The views of a scene show one set of named points, each view turned or mirrored, and shifted as a whole, with a little noise and some points left out.
In the rows, 128 means zero.

Scene 1
View 1
nuram: [ 55 166 144 134 100  65 158 181 100 141 156  50 110 162  88 159 153 120
 133 110 188 120 113 108 120]
mafi: [ 87 108 145 132 104 104 150 143 134 136 161  92 122 144 124 154 145 159
  95 111 120 171 195  84 117]
kebi: [115 138 116 119 103 106 152 177 126 187 150 125 131 140 112 168 138 106
 105 108 138 151 135 158 108]
gep: [180 112 122 150  97 125 133 153 133 169 163 101  94 119 154 146  73 138
  75 116 149 165 179 127 152]
fara: [109 132 128 141 114 105 154 168 112 175 156 134 105 150 102 171 144 128
 107 122 146 163 158 122 125]
kuzuk: [143 108 119 129 111 130 144 158 135 186 155 159 122 135 128 167 129 131
  82 119 106 185 186 139 121]
bine: [148 135 131 153  94 102 141 161 119 159 164  71  89 131 135 147  85 131
  95 113 180 142 149 116 154]
dabe: [157 124 109 132 110 128 143 170 126 202 155 159 114 134 122 172 119 112
  91 119 129 172 158 158 126]
Geve: [110 134 121 117  93 102 151 175 133 168 153  99 133 135 129 162 127 111
 105 100 138 143 136 151 106]
Nevo: [215 111 118 157  94 133 127 150 136 178 165 109  83 109 167 145  49 134
  62 120 154 170 179 132 166]
sufog: [131 107 133 141 107 119 142 148 130 161 161 121 108 138 130 159 120 150
  85 118 126 177 194 106 133]
bufi: [112 114 130 123  82 105 144 152 150 141 156  69 133 126 150 144 113 133
  90  97 125 148 166 120 112]
rege: [149 134 123 148 111 114 143 168 110 183 158 127  94 138 116 162 111 126
  96 122 161 163 155 133 146]
Basov: [ 98 148 114 108  91  94 154 189 133 175 149  92 143 138 119 162 134  91
 116  98 147 127 104 168  92]
Buf: [150 138 110 137 115 116 147 179 107 203 155 156 103 141 106 175 125 110
 101 123 153 164 144 155 131]
View 2
Geve: [121 121 144 141 110 115 109 131 174 165 146 141 154  84 121 105 103 124
 142 155 147 182 124 142 139]
mafi: [ 67 151 146 155  96 147 133  94 121 156 118 137 142 124 148  95  89 104
 119 139 140 185 123 167 173]
sufog: [ 94 111 139 162 107 136 134 107 149 137 126 161 150 144 150 110 114 123
 102 163 132 157 159 174 160]
dabe: [145  85 141 135 110 119 137 148 183 141 143 174 150 131 125 107 101 139
  95 147 129 141 159 168 144]
gep: [ 83 102 142 185 114 121 129 114 166 131 133 166 137 133 150 131 157 128
 113 204 127 159 179 171 136]
bine: [ 70 129 165 163 111 114 129 128 170 148 138 157 108  97 121 137 152 120
 134 188 125 175 149 170 116]
Basov: [138 123 145 123 112 108  97 146 188 175 161 137 160  56 103 103  96 126
 160 148 150 189 109 126 128]
nuram: [ 74 169 187 113  98 123 128 148 155 185 146 135  93  46  87 113  96 109
 159 125 137 205  82 156 121]
rege: [108 105 158 146 107 118 140 144 174 147 138 171 123 118 120 120 123 134
 108 161 125 154 153 175 131]
fara: [111 121 158 125 102 128 140 141 160 154 136 159 127 111 118 106  91 127
 109 130 130 162 129 170 146]
Nevo: [ 88  87 138 195 119 111 126 114 177 118 136 175 135 144 150 142 177 132
 111 226 120 149 200 177 127]
kuzuk: [130  95 125 150 109 130 131 120 162 136 132 165 170 147 146  98  95 131
  95 148 138 147 156 162 167]
Buf: [140  88 152 128 109 114 135 158 189 146 147 174 134 114 112 112 103 139
 101 148 125 145 150 167 134]
kebi: [139 110 143 128 107 113 118 143 180 159 150 153 155  91 119 101  92 132
 127 142 143 169 127 145 142]
View 3
Geve: [115 135 119 110 135 176 128 129 127 137 119 144 111  95 152  91 147 136
 138 144 118 128 136 133 159]
gep: [176 200 105 147 104 161  96 154 143 124 110 126 104 110 141  97 147  92
  90 126 104 170 103 137 154]
kuzuk: [154 160 107 143 158 150  97 133  98 105 141 126 103  93 153 121 127  95
 129 134  95 140 126 146 114]
rege: [143 169 123 119 134 165 111 130 127 115 138 119  77 105 141  93 143  96
  94 121 130 149 117 112 149]
bufi: [131 171 104 126 112 174 121 147 131 141  93 164 130  95 171 105 169 138
 133 145  86 148 127 132 150]
mafi: [125 181 112 116 128 167 123 133  97 116 106 173 113  82 192 138 189 127
 116 132  76 148 134 100 111]
Basov: [ 96 111 125  96 140 184 135 124 137 147 123 146 110  96 146  73 140 153
 150 152 134 112 146 138 180]
Nevo: [197 212 102 164  99 157  86 159 152 123 112 109 103 118 127  90 135  80
  79 121 112 181  86 148 162]
fara: [121 149 128 106 152 167 120 118 105 113 141 136  79  92 159 107 155 109
 108 125 123 132 136  99 131]
dabe: [149 146 120 129 162 153 102 126 107 106 156 107  80  98 134 102 118  90
 113 124 127 135 125 138 132]
kebi: [115 128 124 110 153 171 119 121 118 126 137 131  96  96 147  92 135 125
 136 139 125 120 140 135 152]
Buf: [136 141 125 117 157 161 108 119 118 112 157 109  71 101 134  88 123  94
 107 124 140 134 127 127 146]
bine: [142 189 121 117  99 176 117 141 151 135 106 137  91 110 147  81 168 111
  80 124 126 163 108 104 177]
View 4
dabe: [124 155 110 146 105  67 131 121 105 120 134 148 112 124 127  93 130  89
 151 151 102 139 133  89 187]
mafi: [136 111 119 217 107 106 172 129 132 160 170 148 157 164 113 125 121 116
 108  97 133 105 165 102 191]
nuram: [150 122 114 198 181 132 162 123 191 156 170 109 141 130 149 121 170  79
  98 102 123 118 142 164 114]
gep: [100 150 151 164 109 120  99 127  89 126 113 137 151 154 119 143 104 118
 161 133 117 102 173  89 176]
sufog: [124 132 128 187  97  92 145 128 103 144 144 154 146 154 113 122 116 114
 130 118 122 110 167  91 194]
bufi: [117 119 120 205 132 126 140 113 142 141 158 109 164 156 131 140  93 125
 143 107 121 112 154 102 190]
Nevo: [ 89 163 165 146 102 120  76 128  70 116  90 137 152 152 117 150  95 119
 177 145 112 102 180  85 178]
kuzuk: [124 143 108 171  89  70 143 120  98 129 149 153 128 144 119 101 105 108
 148 136 109 127 141  73 214]
rege: [125 152 131 156 113  93 128 135 110 134 129 154 125 133 125 111 148  89
 133 138 112 121 158 110 160]
kebi: [133 139  96 169 140  85 144 109 145 127 164 117 122 125 144 103 122  90
 144 135 104 139 122 107 180]
Buf: [127 159 111 143 121  77 126 121 113 121 136 141 111 121 134  94 140  83
 150 151 100 139 130 103 171]
bine: [114 146 152 167 139 136 107 131 123 135 120 123 150 143 133 144 134 104
 145 126 120 106 168 122 142]
Basov: [129 133  86 175 174 106 142 100 176 125 172  83 130 125 158 107 118  91
 153 128 100 143 112 123 166]
Geve: [126 132 102 181 147 107 139 108 149 129 162 105 137 137 145 115 114  98
 149 125 107 133 131 112 177]

Which points are out of place in each view (at most two, in the order of its rows)? Write - if all are in place.
view 1 => dabe
view 2 => sufog
view 3 => -
view 4 => rege

Scene 2
View 1
vokud: [159 125  97 113 130 101 128 118  98 144 158 101 116 144  82 138 179 152
 121 159 151 104 130 153 160]
firop: [151 151  48 101 124 106 115 120  83 169 179  81 139 147  64 119 139 133
 144 185  93 106 101 116 199]
Bini: [147 124  77 132 152 144 154 135  98 163 136 123 147 106  62 110 126 153
 136 146  58 123  63  86 163]
pinu: [167 112 126 121 150 106 146 108  99 141 136 117 106 129  86 142 191 180
 109 133 170 112 123 156 132]
Vir: [153 127  89 121 139 127 146 122 100 150 146 116 134 122  71 126 154 157
 127 146 100 114  96 123 155]
pofiv: [177 124 132 101 146  98 144  77  92 140 145 118  98 138  95 158 215 194
 102 127 199 109 136 180 117]
fum: [156 112 115 129 132 135 160 119 116 128 129 137 136 112  83 136 172 157
 115 128 104 114 120 142 128]
dusu: [153 129  81 109 107  97 119 128 105 136 164  93 127 150  78 135 172 126
 126 173 132  98 147 157 178]
suba: [160 130  89 116 150 117 139 113  88 162 149 109 122 127  72 125 155 168
 129 149 118 117  90 121 161]
bibe: [157 127  87 119 140 116 137 122  94 155 150 109 127 132  72 126 157 155
 128 156 114 111 101 127 165]
kile: [137 106  83 149 114 146 149 170 129 127 130 129 157 114  67 113 132 114
 130 151  48 110 112 110 168]
sol: [152 108 105 138 139 128 150 140 115 138 132 124 130 117  76 126 156 152
 122 140 107 114 107 126 151]
View 2
vokud: [151 140 134 139 176 130 117 116 133 103 156  88 174 160  99 114 154 188
 147  98 115 123 138 157 179]
Vir: [133 129 120 144 142 113  99 127 142 125 131 113 156 145 105  89 135 174
 156 143 120 130 131 159 171]
firop: [148 153 134 137 172  87  75 142 168 136 165  88 170 170 133  91 136 223
 177 148 120 133  90 186 158]
bibe: [141 131 122 142 156 115 103 127 144 122 136 105 167 153 111  91 135 183
 157 133 125 128 129 162 168]
Bini: [121 114 107 150 117  95  80 143 158 151 104 135 152 146 127  57 111 169
 172 185 139 138 118 173 152]
suba: [135 122 118 152 151 114 103 129 147 128 131 108 172 158 114  87 132 180
 157 129 134 134 137 162 170]
fum: [129 126 121 138 129 131 109 121 125 111 124 120 139 122  77 103 138 149
 141 129 103 124 153 136 180]
kile: [146 156 124 106 126 110  79 132 132 110 129 130 115 112  97  77 133 169
 153 192  89 111  84 171 147]
pofiv: [135 122 130 159 172 152 141 107 123 101 150  82 182 155  73 138 162 161
 136  52 115 130 195 121 207]
pinu: [135 114 120 153 157 144 132 110 124 106 127 105 175 149  90 108 147 156
 139  95 127 129 171 141 189]
dusu: [160 161 144 123 181 119 103 120 135  99 171  83 164 153 101 119 157 204
 151 112  99 120 111 167 172]
sol: [143 127 118 135 143 127 111 117 124 109 119 124 150 135  95  86 135 160
 145 143 117 122 130 159 166]
View 3
dusu: [153 141 130 136  88 144 188 117 128 106  78 171 155 108 158 152  71 124
 125 158 135 140 117 150 151]
sol: [144 107 124 109  87 131 170 121 110  97 119 130 138 143 108 135 104 114
 110 111 147 161 129 144 140]
pofiv: [160  91 114 176  93 163 139 121  53 112  89 147 128 118 157 192  25 106
 137 112 181 176  86 168 167]
Vir: [132 130 119 117  92 145 176 115 120 102 110 125 138 143 122 125 107 122
 109 135 129 160 126 139 142]
firop: [128 162 122 120 103 167 186 117 153 100  90 142 145 129 163 106 103 131
  96 190  93 145 126 129 146]
bibe: [137 125 121 121  99 153 168 121 114  98 106 132 137 137 137 128  94 120
 105 139 130 160 123 140 147]
pinu: [154  93 116 138  94 149 147 125  76 100 107 139 131 129 134 161  60 108
 118 108 165 172 108 154 153]
kile: [128 134 133  83  74 103 203 113 148  99 126 126 148 152  77 113 149 125
 111 115 127 148 149 138 128]
suba: [136 117 115 123 102 162 155 121 108  94 111 124 132 142 141 124  88 114
 100 140 130 167 121 137 147]
fum: [136 112 119 130  80 125 171 116  92 107 116 117 133 148  96 150  99 116
 128  98 158 168 118 154 146]
vokud: [152 122 123 139  91 149 173 121 109 104  87 160 145 114 153 156  65 117
 122 141 149 153 111 153 153]
View 4
fum: [118  72 145  86 101 134 133 147 119 179  92 138 133 105 130 190  93 166
 115 150  99  97  98 165 121]
suba: [ 98  98 176  85  85 110 115 137 137 146 109 127 116 102 124 173 128 118
 129 145 118 105 127 152 113]
vokud: [ 87 101 157  68  90 113 110 151 134 159  83 129 134  82 127 176 111 102
 130 175 140 103  95 163 129]
sol: [109  77 153 102 105 128 137 139 115 156 105 114 129 111 132 189 109 155
 126 156 113 104 110 168 128]
Vir: [113  90 165  96  96 116 128 137 127 151 110 122 123 112 127 176 117 143
 126 145 109 103 125 154 120]
bibe: [102  98 169  92  92 112 122 138 131 147 111 120 124 105 127 177 124 124
 133 152 119 104 123 157 123]
pofiv: [ 59  67 156  28  72 132  94 158 141 192  46 166 111  54 129 195 102 113
 114 176 131 102  58 177  85]
pinu: [ 76  67 156  64  84 133 117 146 127 169  76 138 114  84 132 196 110 138
 121 166 120 105  84 173  98]
kile: [152  98 145 137 126 123 157 138 106 147 131  93 159 138 133 175 101 172
 129 149 102 102 136 156 167]
Bini: [125  87 181 127  96 113 143 121 123 130 147 107 105 141 124 180 137 167
 125 113  86 104 163 147 110]
View 5
fum: [ 89 149 168 125 121 151 116 147 113  87 172  90 128 123 116  98 165 103
 153 131 133 116 114 141 140]
vokud: [ 76 134 147 161 107 172 118 119 106  47 153 102 120 112 108  95 166 117
 156  95 134 160 128 105 146]
Bini: [127 119 149  88 120 118 109 129 138 117 154  72 123 132  81 108 180  94
  75 133 160 136 170 140 103]
firop: [ 99  97 137 144  99 140  85  97 141  55 138 106 125 113  40 108 168  93
 107 104 179 168 148  95 137]
sol: [ 92 130 165 120 117 141 121 128 117  87 158  86 132 123 121 110 166 102
 130 119 120 134 137 142 126]
Vir: [101 132 154 123 116 145 112 131 120  84 156  87 126 122  98 101 171 103
 121 119 144 139 142 129 129]
dusu: [ 68 116 153 165 101 162 101 106 119  37 148 114 131 112  85 110 155 102
 163 100 138 156 113 104 155]
pofiv: [ 80 185 141 173 123 210 152 155  71  49 172  94 101 106 158  58 182 148
 182  92 128 151 120 101 149]
kile: [ 93 101 181  97 111 103  93 118 145  99 154  89 153 131  87 142 147  73
 123 143 123 115 124 161 125]
suba: [105 133 142 130 118 153 119 128 116  79 154  86 117 120 100  94 178 113
 116 107 147 155 154 117 124]
bibe: [ 97 127 148 133 114 149 112 122 120  73 152  92 124 118  99 100 173 107
 122 112 145 151 144 118 129]

Which points are out of place in each view (at most two, in the order of its rows)? Write - if all are in place.
view 1 => Bini, pinu
view 2 => kile, pofiv
view 3 => dusu, Vir
view 4 => suba
view 5 => fum

Scene 3
View 1
roze: [136 162 126  71 138 145 111 135 102 118 123 136 138 128 128 123 150 157
  94 109 111 130 111 133  89]
Kole: [160 198  84 117 130 136 110 122 129 132 109 144 154 148 166  68 133 173
 114  88 114 168 130 153 161]
magel: [142 127 118  72 145 154 110 118 115 118 141 128 135 159 120 144 163 149
  97 125 112 105 117 134 101]
Nuso: [130 146  93  98 146 152 115 101 125 124 149 134 158 164 139 125 149 153
 118 120 114 142 123 147 150]
lovu: [153 134  81 113 153 146 109  97 133 129 135 126 137 190 140 112 158 156
 100 118 112 116 132 152 164]
fanof: [152 152 119  68 127 152 111 135 113 121 129 135 143 145 133 127 154 157
 107 108 118 128 116 134  92]
pek: [124 132  93 105 162 148 115  94 120 123 149 126 144 170 133 131 155 148
  99 128 109 124 121 150 153]
zefed: [188 146  94  77 103 162 110 122 142 129 134 140 161 180 148 115 154 165
 145 100 130 135 133 141 122]
Zop: [150 123  98  74 126 165 114 105 133 123 157 133 162 176 133 144 160 150
 139 123 124 128 125 141 127]
Magez: [152 179  89 116 145 135 109 118 122 128 113 137 141 153 154  83 141 170
  95  98 110 147 127 153 154]
Fefa: [160 169 122  62 113 151 111 143 115 123 123 141 152 131 139 117 148 162
 122  98 121 145 116 131  87]
Pelu: [177 169 121  81 135 135 103 149 110 126  93 135 113 143 135  96 157 170
  73  95 110 103 118 136  84]
susoz: [145 166  99  92 136 146 114 120 119 123 128 136 150 148 143 109 145 160
 110 107 114 143 123 144 130]
Mel: [143 146 120  55 115 163 115 127 115 118 150 138 162 140 130 143 151 150
 134 113 123 142 114 129  89]
sema: [139 147 120  79 145 144 110 128 106 120 126 130 130 144 124 129 157 154
  86 115 109 114 115 137  99]
Tutak: [152 112  87  89 136 166 114  92 141 126 162 130 159 196 134 145 163 147
 136 127 121 118 130 144 147]
tes: [151 147 106  83 131 153 112 119 122 125 135 135 145 158 136 123 155 156
 112 112 117 129 121 139 120]
Fato: [151  98  82 119 181 146 108  84 136 124 140 115 110 219 121 133 177 149
  70 139 105  66 134 155 166]
geken: [123 151 133  86 171 132 109 132  91 115 116 126 108 132 116 126 158 152
  46 118  97  96 109 137  92]
Sube: [145 155  99 107 156 138 109 116 117 127 120 130 128 160 137 107 154 160
  82 112 107 116 123 146 137]
View 2
zefed: [127 117 118 113 143 140 145 156  85 127 120 152  94 144  94 124 128 142
 142 124 166 126 163 130  84]
magel: [167 126 156 138 139 154 132 153 107 168 138 144 132 138 107 128 123 111
 152 115 117 109 138  96  98]
Magez: [135 106 142 103 137 139 145 158 121 130 100 158  72 133  94 130 124  96
  98 127 130 145 108 126 123]
roze: [147 110 159 146 136 159 142 169 109 171 116 157 135 136  82 109 123  88
 145 121 118 144 130 114 109]
geken: [173 109 184 151 140 160 128 158 120 175 133 150 138 128  89 128 106  71
 131 111  72 129 106  93 127]
Nuso: [155 129 141 101 133 140 144 157 130 157 111 147  89 140 122 132 147 111
 130 130 148 117 122 108  94]
Zop: [155 136 133 115 136 144 139 152 109 160 126 144 108 146 122 128 145 134
 153 127 160 105 152 107  79]
lovu: [161 124 141  95 143 130 133 139 119 132 123 141  73 136 125 152 127 119
 109 121 132 102 118 104 106]
tes: [148 120 144 121 139 147 139 160 107 155 120 150 108 140 101 125 130 110
 138 122 136 124 137 113  97]
sema: [159 114 161 139 141 154 136 159 110 166 127 149 130 135  93 123 119  95
 139 117 109 126 128 104 109]
Kole: [115 100 133  93 137 137 156 164 120 121  83 163  59 135  84 121 133  97
  95 133 150 163 110 141 119]
pek: [170 132 153 105 136 138 135 147 135 160 119 141  92 139 132 145 139 106
 125 126 131 104 113  95 101]
Sube: [155 113 154 114 142 144 137 151 118 142 121 148  92 131 102 138 118  98
 112 117 112 125 110 108 119]
Fefa: [127 105 141 143 138 160 149 173  93 159 112 160 129 141  72 102 126 104
 152 124 143 154 150 128  99]
Fato: [197 136 155  98 151 128 113 120 117 133 156 125  82 130 144 178 109 130
 109 106  96  63 113  79 109]
Pelu: [140  92 155 147 148 155 135 158  85 136 128 158 124 129  62 120  92  95
 125 106  93 148 131 122 126]
Tutak: [163 143 131 100 140 136 135 143 114 150 131 138  93 145 140 143 143 141
 143 126 160  88 145 100  77]
View 3
Nuso: [ 85  90 152 127  86 151 108 121  99 120 109 123  96 151  98 150 141 118
 181 142 110 109 118  66 130]
Mel: [114  93 139 156 118 128 115 158 106 106 110 122 100 164 127 149 152  91
 192 147 112 124 112 120 135]
roze: [102  81 158 165  99 136 124 130 121  94 135 122  90 155 130 159 157 117
 183 163 130 141 102 129 120]
Fato: [ 82  79 156 103   4 208 126 125  78  97 129 131  51 165  79 137 172 159
 185 121 105 118 128  65 112]
susoz: [ 92  88 152 137  95 132 114 117 124 109 118 122  99 143 109 169 147 124
 175 151 122 128 106  84 127]
sema: [101  79 158 154  77 152 127 132 110  91 134 124  79 160 120 155 164 127
 185 155 123 138 106 122 119]
fanof: [112  87 144 152  95 132 121 143 116  93 123 121  91 158 124 160 160 114
 184 150 118 137 104 119 125]
lovu: [ 87  88 147 104  50 163 114 117 104 110 113 125  82 147  83 159 157 142
 176 127 111 117 119  55 124]
Sube: [ 87  79 159 131  61 155 120 110 118  98 130 125  83 144 101 166 158 146
 174 148 124 131 107  86 117]
magel: [107  82 148 148  70 162 125 150  95  94 127 124  75 170 119 141 169 119
 194 143 112 131 113 118 121]
tes: [104  89 143 136  85 139 117 135 113 103 115 124  92 155 110 159 158 118
 184 140 113 126 110  96 128]
Fefa: [118  92 139 156 114 110 119 143 133  97 119 120 105 149 129 173 158 106
 183 152 122 141 100 122 130]
pek: [ 80  85 158 127  66 174 112 120  90 115 120 125  81 159  94 143 148 129
 182 141 113 111 120  70 125]
Magez: [ 84  85 156 124  81 131 113  91 136 107 121 124  99 125  94 186 146 145
 162 149 128 130 101  64 123]
Pelu: [116  78 148 150  65 128 134 125 148  72 139 122  80 143 124 186 179 148
 174 154 131 163  92 131 112]
zefed: [126 101 116 115  91 112 111 152 127 106  94 120 105 144 105 176 163 110
 181 118 102 127 113  78 136]
Tutak: [104  98 131 109  68 161 109 154  83 118  97 125  87 164  92 137 156 110
 190 114  95 103 131  62 136]
Kole: [ 85  90 150 118 103 107 105  84 152 115 115 121 117 113  93 200 138 141
 155 149 129 128  97  53 128]
geken: [ 88  67 178 170  62 172 136 116 112  80 157 126  65 164 125 148 167 144
 182 173 134 150 100 140 106]
View 4
Tutak: [123  79 153 102 105 163 104 131 124 150 124 154 119 132 128 180 119 102
 191 106 109 157 104 106 172]
Fato: [142  73 164 123 105 115  94 167 122 190 124 145  67 134 117 222 150  97
 187 143 126 117  86 125 168]
geken: [142  96 133  75 134 149 129 118 149 180 144 115  65 140 165 174 162  70
 124 187 167 112 128 102 129]
fanof: [113 104 135  73 121 158 121  99 134 140 136 120 104 132 157 147 133  80
 143 147 140 151 134  94 137]
magel: [128  96 132  73 118 161 121 117 136 160 133 136  98 134 145 169 133  81
 159 157 131 128 119 110 143]
sema: [126  99 137  75 126 155 120 112 140 157 137 122  90 136 158 164 144  79
 141 158 149 136 128  98 138]
zefed: [ 92 102 154  94 112 137 105 102 112 116 127 121 121 121 139 148 117  93
 167 105 120 185 125  95 154]
lovu: [121  76 171 128 117 122  89 134 125 160 131 124  87 132 141 189 148  98
 160 114 145 162 104  93 169]
Fefa: [102 111 135  70 126 159 124  84 133 123 139 111 113 128 165 131 128  80
 134 138 146 170 143  86 131]
susoz: [116  87 155  99 126 153 108 105 138 146 138 118 103 135 163 158 142  90
 139 120 155 172 127  80 153]
Nuso: [125  71 157 107 120 168 103 119 142 157 138 138 110 137 156 172 137  96
 158 109 142 168 114  84 170]
roze: [122 103 135  70 131 164 127  96 145 150 142 114  96 135 169 147 143  77
 129 156 156 146 138  88 133]
Kole: [101  81 179 131 132 128  90  99 134 132 143  96  98 132 175 154 155  96
 121  93 177 208 129  55 162]
Mel: [112 101 130  62 121 186 128  93 140 133 137 134 126 133 159 140 117  84
 153 134 129 159 134  94 144]
Pelu: [106 117 141  80 129 110 118 102 123 140 139  89  72 128 158 151 154  71
 123 169 160 145 140  98 119]
Magez: [115  83 171 123 130 128  95 111 134 148 142 103  86 134 165 166 158  92
 129 113 170 181 123  69 159]
tes: [117  93 147  89 119 154 113 109 133 145 135 125 105 133 151 161 133  87
 153 131 139 158 123  94 150]
Zop: [119  87 146  87 112 169 111 116 130 142 127 147 125 132 140 164 117  96
 179 116 113 160 114 102 161]
Sube: [123  86 158 108 125 132 104 122 134 162 138 116  80 135 156 177 154  86
 142 137 157 151 118  88 151]
View 5
Mel: [133 106 121 158 126 141 196 132  96 160 163 105 134 123 115 132 123 145
 192 104 127 112  96 105  79]
Kole: [104  98 130 139 139 109 162 111 135 134 212  92 140 148 119 154 158 155
 169 116  68 137  70 193 121]
Tutak: [156 150 142 130 127 116 162 135 120 178 146 107 104  84  97 127 116 152
 170 138 122 109  92 161  88]
Magez: [118 102 133 131 145 112 160 108 129 123 198  97 131 142 111 150 150 147
 155 127  76 119  94 181 118]
Nuso: [138 126 143 134 138 110 155 121 126 153 172 114 121 102  92 129 127 144
 172 133 113 107  95 160  93]
Fefa: [125  93 111 158 128 143 203 125  92 144 175  89 139 147 128 146 135 148
 180  97 105 120  94 116  96]
Pelu: [135  89 109 138 141 144 200 106  86 112 163  73 126 168 133 161 139 148
 124 114  80 100 124 130 113]
pek: [140 125 147 126 143 107 152 115 126 138 167 120 118 103  87 128 123 137
 158 143 112  96 114 156  94]
roze: [128  86 122 150 140 137 193 111  94 122 174 102 138 146 115 140 130 137
 164 110 107 100 121 109  91]
fanof: [134 101 121 149 133 138 194 121  95 141 164  97 130 136 119 139 128 143
 166 112 110 104 107 117  91]
Fato: [175 154 149  98 149 107 144 108 119 133 130 101  83  89  85 133 114 144
 102 173 104  72 138 178 106]
Sube: [134 108 134 130 146 118 164 107 116 121 173 100 122 131 105 143 135 142
 138 136  90  98 118 159 107]
sema: [138 100 127 140 142 133 185 110  97 125 160 100 127 133 111 138 126 137
 151 122 109  90 128 118  93]
tes: [133 107 127 142 136 127 179 118 109 141 172 101 128 128 111 139 132 144
 167 117 105 109 104 137  97]
lovu: [145 135 143 119 140 106 151 117 128 144 164 101 107 108  98 138 129 148
 142 148  96 104 104 185 106]
susoz: [123 105 129 142 138 120 173 117 116 137 184 102 134 133 112 141 137 145
 169 118  98 116  96 150 101]
geken: [138  83 130 133 155 133 183  94  91  90 162 106 132 146 104 139 126 126
 130 131 104  70 158 104  97]
Zop: [149 135 135 141 126 125 173 134 110 173 154 104 114  98 104 130 118 151
 178 124 124 113  89 142  84]
zefed: [141 131 117 144 120 131 189 138 107 177 161  78 113 122 126 147 133 165
 172 112  99 132  70 160 102]
View 6
Zop: [161  95 102 121  94 108 109 146 155 165 168 132  94 114 190 131 138 111
 114 100 126  92 138 137 109]
zefed: [148  99 105 130  60  98 110 153 126 148 187 128 115 119 193 120 148 118
 138  91 132  79 145 110 108]
Fefa: [128  99 144 131 106  76 123 139 146 147 174 129 147 127 187  89 138 111
 154  91 150  97 130 107 116]
geken: [141  76 184 104 163 108 134 140 170 131 142 174 143 115 181 131 158 141
 140  68 152 130 106 139 150]
Sube: [152  71 150 100 115 104 124 156 148 111 172 154 123 118 175 152 162 135
 123  82 133 103 125 125 136]
lovu: [166  69 121  96  94 115 113 163 142 117 180 150  94 114 178 176 164 133
 104  88 118  93 135 131 129]
Fato: [184  65 121  90 105 160 115 165 147 132 154 184  71  94 187 201 180 161
  99  69 114 111 126 159 141]
fanof: [139  95 143 125 116  94 121 142 153 150 163 142 135 120 188 107 145 120
 143  84 146 104 126 123 122]
Nuso: [158  79 125 102 111  93 112 154 161 130 178 131 102 123 175 151 142 111
 102 103 122  92 134 130 120]
tes: [149  87 130 115 106  97 118 148 151 142 169 139 119 120 185 128 147 122
 127  91 135  98 131 125 122]
Kole: [137  71 145  99  85  61 119 167 128  75 213 114 140 140 166 146 154 113
 121 101 125  75 139  88 123]
Magez: [143  68 150  96 100  79 122 164 138  87 196 132 131 130 168 153 159 125
 121  91 126  89 135 106 132]
susoz: [142  81 140 108 110  83 119 150 149 121 181 130 128 127 176 132 146 116
 124  95 133  94 133 115 123]
Mel: [141 104 128 130 116  86 113 134 165 170 162 129 124 121 189  94 128 103
 137 100 144 100 131 126 111]
pek: [164  72 128  95 123 108 114 155 166 130 168 146  95 115 176 164 149 121
  98  97 119 103 129 141 128]
roze: [133  87 161 118 135  86 126 138 161 141 158 144 145 124 182 105 143 120
 145  87 150 110 120 122 129]
Tutak: [173  89  91 115  87 118 106 152 154 159 171 140  76 109 190 154 144 119
 101  98 118  91 140 143 110]
magel: [154  90 137 118 126 117 121 140 164 162 148 157 116 109 192 126 149 129
 131  83 142 114 123 142 128]
sema: [143  85 154 114 132 103 126 141 161 142 153 155 130 116 184 122 151 129
 137  80 146 114 119 133 133]
Pelu: [127  84 173 120 110 102 134 146 131 121 166 163 160 119 186 114 168 147
 166  61 158 109 119 109 141]

Which points are out of place in each view (at most two, in the order of its rows)? Write - if all are in place.
view 1 => -
view 2 => -
view 3 => Fato
view 4 => lovu
view 5 => Nuso, tes
view 6 => -
